Points on a hilly landscape, in no order, each with its height.
A ball rolls from a point to the lowest of its 2 nearest points, and stops where none of them is lower. Distance is the straight distance between rows; heights are no part of it.
j_947: [-24  -5  21   8 -32 -11 -10  -8   2 -19  -5  -6 -19  22   0 -11   0 -18
 -22   0   6  22  25]  height 710
j_545: [-11   4  -9   2  19  -2   5  -1   3  10  -7 -20  10  13  -2   3   5  28
  -4  26  -6   3   5]  height 435
j_67: [  5   4 -11 -31  -6  12  -2   2 -25   2  -6   6 -12   2   3   6   9  -1
   9 -10   4   1 -14]  height 133
j_893: [-21   4   7  19   1   2  -7 -17  -8 -26  -7  -5   0  23  16   7  -4 -23
  -3  -1 -15 -26   8]  height 617
j_422: [ -8  18 -12 -13  17   9   7   0  17 -12  18  -9  -3 -16 -15   6 -11   6
  26 -10 -19 -16 -25]  height 445
j_71: [  4  -1  10   7   2  12 -14  -1   9   0   9   7  15  -5   4  14 -53 -11
 -13 -22 -17 -18  -7]  height 633
j_958: [ 18  20 -13   9  12  19 -11  -7  -5   0   8   1   3 -10  -5  11 -25   4
   2  -6 -12 -13 -18]  height 628
j_519: [ 24 -31   6  -7 -12   0  -8  23   4  16   3  18   6 -40   6  14 -31 -18
  -1 -13   6   0  -7]  height 342
j_449: [-29  -1   6   5  12 -10   1  -8  13  -6  -4  -1  12  -8 -19  21 -23   6
  -1   2 -15 -15   1]  height 383
j_610: [ -5   0  23  20  32   7   1  -3 -15  -5 -15 -15  -1  16   8 -37  16  -8
 -28  21  -1  -6   8]  height 394
j_202: [ 26 -14   0   8   2  10   5 -17   2   4  17  19  14   2   3  13   2  24
   8  12  12 -11   3]  height 227
j_278: [ 19 -19  25  13 -18 -17   8  -4   6   6 -35  27 -15  27  -6 -23  -3 -14
 -20   3   6   6  11]  height 692
j_188: [ 30  -2   4 -13 -22 -13   2  21   3   9   8  18  -3 -13  14   5  15 -14
  33 -12  18  -1  10]  height 401
j_599: [-30   9   2  15   3  14 -11  -6 -15 -14 -18  -4  10  -4   6  16 -15 -16
 -12 -13 -19 -22   2]  height 679
j_927: [-15  17 -16 -26 -13 -20  -5  -1  -8 -17   8 -14   2  -3  14   0  27 -17
   8  -6 -10 -15 -12]  height 735
j_554: [-13 -14   1  20  -7  11  -1   4 -17 -15 -12  -5   8   2  -6 -25  14   5
 -30  25  -9   9   8]  height 373
j_4: [ -1   5 -10  17  14   3  -4  17  -7  11 -15 -30  10   9 -10 -31   6   0
 -23  10  16  19  10]  height 649
j_820: [  7   8  -2 -27 -17  -6 -10   1 -18  -9   0   6 -14  -5  14   5  10   3
  34 -30   9   0  -9]  height 245
j_735: [ -3   5   3  17  28   6   6  -7  10  -7 -13  -8   5  19 -11 -14   6  18
  -6  27  -4  -5   2]  height 315
j_558: [  6  -5  -1  11 -14  -1   2  14 -12  -3 -29 -12  -2   9 -12 -31   6  13
 -21  10   7  27   8]  height 551
j_338: [ -6   9 -20 -23  -7 -17   6   4  -2 -12  19  -3  -1   2   6  16   6  12
   8  15  -8  11   3]  height 28
j_929: [  2 -18 -13  -9 -10  11 -10  -1 -13  -8   1  -4 -10 -18 -19 -10  20   6
   3  -1  15  22   2]  height 540
j_638: [-12 -10 -21  -3   9  24   6   5 -12 -12  14  -3   1   3  -5  -8  14   3
  -6   9   8  13   2]  height 618
j_951: [ 36   0  -3  -8 -28  -4  -9  15   2   0  11  19 -14 -22  18   1  -7 -12
  23 -21   5   6 -15]  height 417
j_999: [ -8  -7  20  14 -22 -11 -13  -4  11 -22  -8  23  -6  12   5   2  -9 -15
  -9  -5   9  22  24]  height 620
j_863: [-21   9   5  22  18  -3  -9  -1   0  14  -6 -32  19   8  -9 -26  15 -14
 -30   0  10   3  23]  height 577
j_943: [-13  15 -23 -18  10  -6  12   6 -11  15   4 -25   5   9  14 -10  34   4
   5  13   6   8   6]  height 458
j_749: [-16   4 -23 -16  16  -9  23 -10   3 -14  12 -33   4 -23  17   3  18  -4
  30 -12 -16 -37 -22]  height 218
j_722: [ 12  -3  21  16  22 -16   6   2  -7   1  -3  -1  -9  25 -12 -34  -3  10
 -38   8  10   9  20]  height 343
j_434: [-21   4 -16 -21  19 -11  24   0   9  15  -3 -30   5   8  15  -9  28   4
  26  17  -3 -19  -8]  height 355
j_932: [-18  10 -17  20  23  20  13  -9  12  -4  -2 -14   4 -17   7  10   5   7
   1  -6 -14 -11 -12]  height 211
j_790: [-12  15  -2  17  20  19   7  -9   2   8  -4 -15   3 -16  13  -8  25   0
  -6  15 -10   5   2]  height 351
j_842: [-35   4  17  11   9  -1   0 -10  24 -15  -1 -18   7  31   0 -16   4   7
  -1  -2  -6  -6  22]  height 621
j_123: [-27 -12   5   1  16  19   4 -21  15   5  -1   4   0   5   4  11   3  13
 -19  -6  -3  -2  -3]  height 381
j_860: [ 22 -27   6   4 -11  10  -7   1   5  16 -13  28  -7  -6  -1   8   4 -14
  -2   3  19  11  -4]  height 371
j_976: [-15   9 -25  11  19   5  22   5  11  -1   5 -26   1 -29  13   8   5  -9
  14  -2 -14 -23 -26]  height 115
j_888: [-10  -8  -1 -11   6  10  -8  10  -4  -4 -10 -20  14  17  -8  -7 -15  20
  -8  15   4  21  10]  height 537
j_198: [  7   8  -7 -17  -2  -6   3  13 -21  -3  18   2  -7 -32 -11   0 -35  -4
  14 -21 -22  -1 -24]  height 547
j_603: [  9  10   5  17 -15  21  -8  -3 -11 -12  -8  21  -6   3  -3   5   1  -9
  -6   3 -10  11 -14]  height 721
j_791: [  0  10  -9 -12 -12 -12  -5   9  -7 -17   3   4   1 -18  -5  14  -3  16
  20   8  -9  16  -7]  height 202
j_437: [-25  10   4  21  25   9   6  -6  21  22 -13 -25  18  -1  10 -14  24  -5
  -9   7   0  -3   8]  height 465
j_162: [ -8  11 -12 -25 -13 -25  -8  -2 -20 -14  -1 -12 -20   8  22 -15  41  -5
   3   4   6   1  -3]  height 655
j_64: [ 19 -25   3   3 -18  12 -11  -3   0  -4  -6  12 -10 -23 -13   2  -4  -2
  -1  -8  12  10  -6]  height 446
j_742: [ 19  -9   4 -24 -24  -9   7  10  -2  13 -20  12 -18   2   6   6   4   2
  30 -14  26  15   8]  height 334
j_566: [-39   2  -7  24   1   7  17  -4  26 -15  -3  -7   1  16   9   5  -3   2
  -9   3 -21 -29   0]  height 378
j_607: [  6  16 -15   8  16   0  -6 -14  19  10  11  -4   3 -11  -7  22 -29   0
  -7  -7 -19 -27 -26]  height 660
j_706: [ -4   5  13  17  20  -3  10   1  -9   6 -16   1   2  31 -10 -21   5  11
 -25  21   4   0   9]  height 122
j_260: [-25   4 -14  20  12   5  19  -4  28 -12   4   2   1  -8  -2  16 -12   8
  -1  -6 -19 -20  -8]  height 294
j_641: [ 30  -2   2  -1  -3 -16   3  10 -12  33 -11   4  -1  22 -18  -5  -6   2
 -27  -2  25  21   8]  height 530
j_353: [-22  -1  10  -4   6   9  -9   9 -10  -3 -12  -6  16  -5  -9   7 -15   9
   5   7  -6   7   7]  height 482
j_621: [  0  16 -12  -6  18  16  -6  18   4  10  -8 -20   0  10  -3 -33  21  -7
  -4  23  17  25   0]  height 716
j_617: [ 28 -19   7  17  -8 -18   7  12   7  16 -29   5  -8  35 -23 -27 -10 -12
 -29  -8  22  13  17]  height 611
j_138: [  9  12   2 -32  -8  -7   1  -3 -11  -9  25   8   0 -15  -2   7  -7  -3
  37 -28  -4 -12  -8]  height 326
j_737: [-17 -17   5  16  -5  -3  -6 -13 -10  -3  -5   2  18   7 -14   1   7  -2
 -27   9   1  -5  17]  height 110
j_431: [ 11  23  -8 -26  -3   2   3  -9  -2  -2  19  12  -2  -7 -16  15  -4   0
  28  -8 -15 -11 -17]  height 382
j_112: [ 12  21  -2  26  -3  13  -9 -15   1  -9  13  16   1  -2   1  12 -12   1
 -12   2 -14  -5 -10]  height 671
j_942: [  4 -13  -7  -4  -8   5   9  -1 -31  13 -13  13 -19  17   7   0   8  12
 -19   6   8  19   1]  height 346
j_702: [  7  -5 -14 -19 -22  -9   7   5 -20   9 -13  10 -21   8   5   7   8   6
   7   4  17  15  -4]  height 247
j_379: [ 14 -13   9  12   1  -5   3 -10  15   9   9  13  19 -11  10  35 -16  14
   0   6  -7 -12   7]  height 79
j_536: [ 23   2  24  14 -14   1  -8   6   9   4   6  30   5 -10   3   7  -5  10
   9  13   6  16  11]  height 228
j_11: [ 21 -11  11 -25  -4  -8  -5  12   1  20  21   8   5 -32   8  25 -20  -3
  19  -8   2   4 -12]  height 274
j_908: [ -5  19 -19 -16  -5  -3  -4   4 -20 -30  10 -11  -2 -15   1   0  27 -12
  26  -2   6  -5  -6]  height 722
j_892: [ 24  -4   0  -9   9 -11   7   1   9  15  24   8   7 -25  13  31 -18   3
  21 -11  -7 -22  -5]  height 207
j_989: [ -9 -14  13   2   1  -1  -6 -11   8  11   0  17  11  12  -6   6  -3   1
 -19  -1  11  -4  13]  height 272
j_438: [  2 -12  23  12 -26  -2 -18   0  11  -2   2  29  -4  -3   2   8 -13 -33
 -12  -8   0  -4   7]  height 533
j_321: [ -6  10  -1 -24   8   7   7  -7  11  15   9  10   3   2 -23   8  -1  12
  18   3  -3   5  -6]  height 448
j_975: [ -4   1  21  15 -10 -11  -4  11  -5   3 -21 -21  -9  35  -8 -42   2 -11
 -29 -14   5   7  14]  height 857
j_79: [ 10   3  -4   3  -4   8  -8  10 -15  -5  10   7   2 -21   2  16 -42   6
   4 -13 -14   1 -14]  height 589
j_54: [ 34  11   9   8 -11  15 -14  11  12  10  12  31   5 -11  15   8 -15 -13
   8  -6  -3   1  -7]  height 350
j_871: [ 18 -32  11  15 -27  -4  -8  17  17  19 -17  29  -7 -15  16  14  -1 -26
 -10  -7   3  -1   8]  height 450
j_304: [-29   1  10  20   9   2  -4 -17  15 -17  -1 -12   3  24  16 -10  14 -13
  -7  14 -12 -18  15]  height 516
j_94: [  8 -17   3 -38  -8  -6  -7   5  -1   5  21   0   1 -10   0  11  -6  11
  23   1  15  11   2]  height 356
j_730: [  0  15  -7 -16  12 -14  10   1  -1 -12  30 -18  -5 -28   0   1 -23   5
  27 -26 -33 -11 -25]  height 499
j_197: [ -8  14 -21  -8  20  22   3  -3  -3 -18  13  -8   1  -7  -5  -3  25  -1
  19   5   4   0  -6]  height 672
j_636: [ 12 -23   8  -1  -8   5  -2   5   0  19  -5  32   3  17  -7  -3  -6  -3
  -5   4  23   4  15]  height 363
j_74: [ 18 -14 -14  -6   3  -6  22 -19  15   8  23   5   8   1   0  15   8  24
  28   5   4 -21 -12]  height 320
j_582: [ 18  -4  -2  -3   2 -17   9   7 -16  18  -5 -10 -22  22 -13  -9   1  19
 -23   3  22  29   6]  height 460
j_680: [ -2   1 -21 -13  -2 -15   6   4 -27   5  -6 -21 -17  11   6 -25  38   1
  -3   4  17  14   3]  height 555
j_750: [-20   4  23  12 -12 -15  -9  -4  -3  -5 -15 -19  -6  28  -3 -22   8 -16
 -22   4   5   7  25]  height 790
j_274: [ -3 -10  24   2   2   8 -20  -2  19 -14  10  19  13 -17   5  18 -39 -13
  -4 -25  -3 -11   3]  height 666
j_615: [ 19  17  10  -4 -13  -7  -3   3   5  -2   2  13   5 -24 -11  15  -7  11
  20   3  -4  15   5]  height 43
j_5: [  5   3  -4 -12  12   0   9 -21  23   7  14  -2  -8   5  -4  14  15  23
  17   4  -5 -17 -23]  height 385

For each start below, name the point where the ball stops.
j_908 | j_737
j_274 | j_737
j_603 | j_737
j_71 | j_67
j_927 | j_976
j_863 | j_976
j_750 | j_737
j_321 | j_67
j_621 | j_976
j_353 | j_976

Call two points neighbours if one is among the 2 nearest of the other. Go from one point of each pair to the other, from neighbour to neighbour, staying as low as possible. Name the highest point that can't be avoided.
j_338 and j_67 | j_951
j_737 and j_706 | j_888
j_976 and j_737 | j_123
j_338 and j_615 | j_791
